Each row is a point on a tangle of strands that fork and nearly touch. The rows are in no order.
Two points are linked if the straight distance between their rows is under 77.2. Some points are linked to none.
kogen: [-18 -40 -26  10 -29   1  15  43   4 -11  11   5  15  35 -13  12 -22  10
   5  29  -4 -11  21 -39 -28]
zuk: [-13  24 -33 -26  24   3 -20 -10 -29  25 -25   9   1   9 -47  16  19  34
 -22   1   0 -22  16  40  39]
zum: [-23  -5   8  33 -32  -2  23  61  12 -18  -6 -11  -3  -2  -9  -1 -30  -1
   5  15  -2 -16  21  -6 -20]
nekoz: [ -8  27  21  17  -5  11   6  18 -12  12 -33 -33 -29  14   4   9 -21  13
 -13 -21  -2   3  27  40  16]
lesa: [ 15  -5 -10  -3  17  26 -13 -13   0  31   3  11  -5  51  26   5  10 -18
  -4 -14 -30  24   9 -22  26]
lelo: [  3 -39 -18  24 -29  -9   8  45 -23 -13   9  15  10  26 -18  -5 -16  13
  -2   9  22 -16   5 -32 -35]
vig: [ -1 -22  27   8  -8  -7   3 -19  -9 -32  -2   5  -3 -23  -3   5  -8  13
  -9  17  32  17 -18   4 -17]
kepe: [  7   9  53  38  -3   7  -5  29  24  22   8  -3  11   7  33 -22  11 -28
  21 -49 -17  -8  15  -6  -8]
satu: [-43   2  -7  -6  33 -32   7 -23 -13 -23 -18   2 -18 -35 -12   1  -1  24
  -9   2  22 -20   9  26   4]
Kibid: [ 14  16  29 -24   6  26  -9 -34 -17  -9 -32   1 -29 -73   7 -10   7   5
 -32 -24  20  -7  -7  43  18]
finas: [ 16 -14 -35 -26 -41 -14  -3  14 -30 -40   5  15 -10 -10 -35  -4 -20  25
 -13  31  49 -13  -6  -9 -40]
netu: [  5  14  26 -23   8  -6 -35 -43 -25   3 -31  30  -8 -31  -5 -44  12  25
   4 -21  34 -18 -11  23  -3]
fono: [  7   0  -5  14 -22  23  -5  22 -13   3 -13   3 -14  35   0  10 -20  -3
  -6  22  -4  30  10 -12   9]
maf: [ 48  -4  -9 -19 -31  37   0  -3 -11 -17  17  -5  10 -10  14   2   1 -17
 -12  37   8  54 -30 -33  -3]
sagu: [ -6  19 -21 -22   3 -18  15 -28  16 -21   7 -25  -7 -32   3  10 -10  -5
   1  40  -1  12 -17  -1  -1]
rufi: [-24 -10  11   8   4 -27   2   2  36  23  10  14   8  27   4 -29  14   0
  38 -29 -20 -40  -9   0 -28]
peb: [-15   0  28  32  20 -22  20  -9   4 -11   7 -15   4 -45   9  -2   0  -2
  -3 -19  14 -12 -18  14 -11]
poz: [ -3 -11  23  42 -23   3  24  54  -7 -25   6 -16   6 -19  -3   4 -26  -8
   0   6  12   0   7  -7 -21]
sopak: [ -5  29  -7 -21  -4  -4   9 -25   6 -21  -7 -12 -26 -52  -1   6 -14  -6
 -16  27  10  13 -13  24   9]
pima: [  8 -30  11 -19  14   5   2 -63 -11 -17   1   8 -10 -45  12   6  21   3
 -34   6  20  15 -22   1   9]
nobi: [-36  20  -2   2 -23   8  22  34  43  20 -12  -5 -17  21   7 -13 -20 -12
  18   1 -32 -13  26  -7   9]
zazaf: [ 11 -52  18  31 -10   2  21  24   0 -14  23  -2  28   8   5  12  -8  -6
   4  10  -3  19   2 -43 -22]
palas: [-10  15   4 -31   2   1   4 -29  -2 -29 -31  -1 -36 -74  -7  -2  -7  -4
 -19   9  23  -4   2  49  11]
lag: [ -1  19   2  14  22  22  14  20 -10  38  -4 -19  15  12  -7  19  13   2
 -22 -52 -22 -25   7  23  37]
keko: [ 13  24 -41 -22   9  -5  13 -16  23  14  24 -27   7  -3  15   6   3 -32
  10  22 -41  11 -15 -17  13]
Tez: [-12  -8 -11  14 -19   9   5  16 -16 -20 -10  -1 -18  19 -14  24 -22   6
 -16  39  11  27  14  -7   1]
voda: [-37  -3 -36 -17 -10 -22 -13  11   6 -43 -21   6  -6  20 -22   8 -15  33
  10  54  21  -1  16 -10 -29]
tubo: [ 12  -7  -8  -6  20  16   2   7  17  26  26   6  25  25  24  -1  31 -40
   5 -54 -50  -8   4 -25  32]
pob: [ 61 -10 -30 -23 -44 -13   8  36   9  11  36   6  36  17  -4  -6 -16   1
  28  32  -2  -7  -8 -28 -40]
reko: [ 11 -34 -16  -8 -39  10   2   8 -39 -44  -3  19 -15  -8 -23  17 -17  11
 -28  23  47   8  -3 -12 -19]
Dig: [  4   9  21  25  30  22   9  23   5  29  15 -12  29  -6   8  13  24 -20
  -8 -69 -19 -24   2   3  30]
neno: [-43 -10  10  17  -3   0  -4  17 -18 -24 -34   4 -33  25 -12   8 -14  35
   1   8  27   0  26  31  -5]
Kif: [ -4   4 -21  -3   8 -17  11 -24  15  -4  12 -17   4  -1   9  11 -10 -10
   6  31 -12  15  -9 -13   0]
felu: [ 22 -22   7 -14  -9  26   0 -41 -10 -19   7  -2  -4 -22  19   8  11  -9
 -26  28  14  48 -30 -14   2]
Buk: [ -1 -19 -14   2 -30  12  -3  20 -36 -42 -16  12 -27   4 -30  24 -26  15
 -27  26  37  19  15   9  -7]
Zutev: [-49  -3  -1   8  25 -23  -3  -7 -12 -12 -26   5 -24   5 -10  -1  -1  35
   3   1  17 -14  19  30   2]
mir: [-20  16 -18 -26   2 -36 -24 -30  11  -8 -15  11  -6   4 -16 -24  -4  28
  33  35  10 -14  -5   5 -20]
sase: [-11 -10  33  40   3 -16  32  17  11 -22  12 -23   4 -31  14   6 -18 -10
   1   3   6   6  -7  -2 -13]
bevu: [  4  12  47  41 -10   8  -8  24   5   4  -8  -2  -5   6  15 -18  -9  -1
  17 -27  11   3   2   5 -17]
Gupe: [-25  25 -13 -12 -12   8   4  11  37  44  -8  10 -12  36   3 -17  -5  -9
  15 -23 -34 -29  13   0  14]
kizog: [  2  18 -13 -16  26   8 -20 -35 -35  18 -15  16 -13  -2 -15   6  16  19
 -25 -10  13  -2  -2  25  25]
nud: [ 21  -8  42  23  -7  11  -5  30  28   7  19  -1  20  10  32 -20  14 -38
  30 -23 -27  11  14 -29  -9]
matil: [ 20  58   0  -4  13  20  -4   1 -13  24  -7 -24 -16 -20  10  -4  -1  -6
 -21 -28  -9   1  -3  35  30]
Keze: [-18  12 -24 -18 -12 -20 -22 -15   1 -20 -17   7 -14  17 -17  -3 -12  25
  18  50  15   5   1  -3 -15]
vuva: [-35  27 -28 -31  27 -43   6 -24   3 -20 -16  -4  -3 -56 -27  -1   5  16
  -1  23  18 -32   5  21   9]
rogud: [-19 -13  20  -3   0  12  -6 -14 -38 -13 -40  -2 -40  13 -13  21 -14  36
 -20  -3  30  24  30  43   6]
Mus: [ 41 -18 -12 -21 -32  -9 -13  -4  12  -1  22  11  30  30  -3   0  -7  12
  32  40  -1  16 -23 -31 -33]
Dak: [ -4   0  11 -21   6  17  -7 -28 -37  -3 -39  -7 -38  -8  -9  16  -7  25
 -31  -8  19  24  27  58  21]
vide: [  3 -36  14  17  -6  -7 -19  -8  -9  -5   2  27  10  42  -2  -8   2  14
  20  10  15  13 -14 -23 -28]
lopam: [ 40 -25  37   8 -13 -23 -16   2  24   5  24  13  39  24  18 -11  31  -4
  47 -15   5   9 -16 -15 -45]
mor: [  4 -18   7  12  15   9 -19 -26 -11  11   4  18  -4  41  12   0   6   1
   2  -9  -1  25  -7 -17   5]
palim: [-35 -13 -38   1  44 -25  20 -16   1  -1  14  -6  15  -4 -21  36  11   3
 -20   4 -12 -27   0   0  19]
zam: [  9   1 -19  -9  13  34   3  11   4  49   0   2   1  42  21   6  14 -21
  -9 -41 -47   0  21  -9  41]
kuli: [-31   0   1  17 -26  16  29  52  23   5 -13 -10  -8  22   4   9 -30 -11
   5  20 -27   0  35 -13   8]
nusus: [ -5  26  39  29   5   8  -4  15  -4  12 -20 -18 -20   0  15 -12 -15   8
   0 -36   5  -9  11  31   9]
Gelu: [  8  19  11 -14  13 -20 -34 -34 -10  13  -7  20  -2 -14  -6 -41  10  14
  14 -12  12 -20 -18  11  -7]
kerev: [ 26  44  44   5  11  10 -20  -9   2  10   7 -12   3 -43  24 -26  23 -13
  -5 -41  27   0 -17  16  -2]
bib: [ 36 -22 -20 -26 -10 -13  -4 -16  32   5  34  -2  30  35  19   2  -1  -8
  38  27 -32  24 -14 -34 -13]
geba: [ 22   2  30  19 -41 -10  -4  33 -11 -25   5   9   7 -31 -17 -25 -10  13
  18   4  33 -14 -21  15 -56]
zibo: [ 15  -9  -9 -13   2   2   0   2  34  22  25   5  19  26  29 -15  19 -38
  30 -29 -54  -2   3 -35  13]
Saveb: [-36 -32  -9  16  26 -10  37  -1  24  13  17  -8  14  14  14  13   4 -20
  -6 -24 -35 -18  12 -20  17]
tok: [  3  39 -47 -16  16  -1   7  -5  17  25  14 -18  -1   0  -1   4   4 -26
   0   3 -40 -11 -14  -6  28]
kevim: [ 48   8  17   6 -20  31   0  20  -4  -7  22 -14  13  -5  22  -6   3 -25
   2  14   6  44 -14 -29  -6]
fofu: [ -3  -7  13  22  33 -21  11  -9   7   6  22  -6  21 -23   0  -2  18  -7
   2 -38   1 -26 -20   1   0]
Nitib: [  4   3  46 -12  -2   9 -26 -31 -22 -17 -39  20 -20 -50   4 -25   0  20
  -2 -18  37  -4  -6  34  -7]
vod: [ 11 -28   8  18 -24  -1 -14  22 -22 -15   5  20   6  21 -14  -7 -12  14
   8  11  30   2 -11 -17 -32]
gufo: [-36 -21 -28  -3 -21 -18   3  22  24 -24  -1  -2  11  34 -11   4 -18  21
  26  41  -2 -15  16 -25 -37]
Gez: [ 61  -6  -2   0 -41   7   7  56   4   6  31  -2  31   3   2 -14  -6 -21
  18  14 -11   7   3 -38 -29]
rezok: [-15 -25 -15 -21  24  -9  11 -54 -16 -19  -6   5 -16 -40  -5  20  11   4
 -38  19  17  15  -6  14  16]
nebet: [  6   2  35  36  26  -5  -2   8  19  16  18  -6  22  -9  23 -11  26 -26
   8 -62  -4 -26  -4  -3  -2]
vobi: [-15  31 -39 -15  20   4  -1   3   5  31   3   2   3  13 -24  17  11  -3
  -7  -5 -30 -28  -5  11  36]
riki: [-16  -3 -34 -22  35  -4  11 -32 -22  -9   5   1   4 -49 -28  38  20   3
 -51  15   6   2  -7  28  31]
pepeb: [ 27  19  36  10   6  15  -7 -15   3  -2  12 -14   4 -32  32 -12  18 -18
 -10 -25  19  20 -18   2   2]
rogun: [-17  11   4   1   1  -1 -11   3  21  34  -7  21  -6  39   7 -33   9  -4
  26 -40 -17 -36  -1  -2  -2]
pali: [ 40  -4  22  11 -27  19   2  46  29   7  23  -1  22  10  18 -20  -1 -35
  34   5 -36  13  15 -37 -13]
Bizu: [ 29  22  17  11  -6  16   1   1   6  -1  13 -25   0 -14  27  -8   1 -26
   2   4  -1  35 -14 -14   5]
Nasub: [ 23 -10 -17 -23  -3 -17  -8 -17  35  19  24  -3  24  32  20 -15  10 -21
  37  -9 -43  -1 -14 -30  -3]
zeran: [-52 -25 -24  12  37 -25  28  -7  16   5   3  -6   8  17  -1  28   6  -4
 -15  -5 -20 -21  17  -7  11]
pala: [  6   6  -3 -22  16  17 -12 -39 -39  14 -19  -1 -21 -10  -5  17   6  14
 -40 -15  12  16   9  43  27]
vogu: [ 12   3  -6   8  -8  34   0  16  -7  25  -8  -8 -15  46  18   9 -10 -15
  -5  13 -28  39  26 -13  28]
Dab: [-26  -2 -31  -6  40   0  10 -10 -17   3  13   4  24 -22 -41  47  25   9
 -39   8  -5  -6  -6  25  36]
Buku: [-14  36 -39 -23  25   3 -20   0  -9  22  -8  17   7   9 -48  13  19  13
  -4   6 -16 -34  -7  17  37]
geki: [  6  11   2 -12   7 -29 -22 -35   5   9   0  15   2   9  -2 -30   5  15
  31   3   2 -15 -24  -5 -17]

Follow the links from the first point to the second, and from the first to the third. Name the last point that the two ways share.
kepe; Buk; vod: lesa
finas; zibo; gufo: lesa
fofu; bib; nekoz: kepe
nekoz; vogu; rufi: kepe
lag; Gez; nobi: nebet

A fork is a point with three links, a tip a point with one. Leave the first point through the second and follow the links. Name the first fork or tip that comes.
pepeb; Bizu: Saveb
poz; zum: rufi
Keze; voda: lesa
sopak; sagu: vuva
Mus; pob: kepe
rufi; rogun: nebet
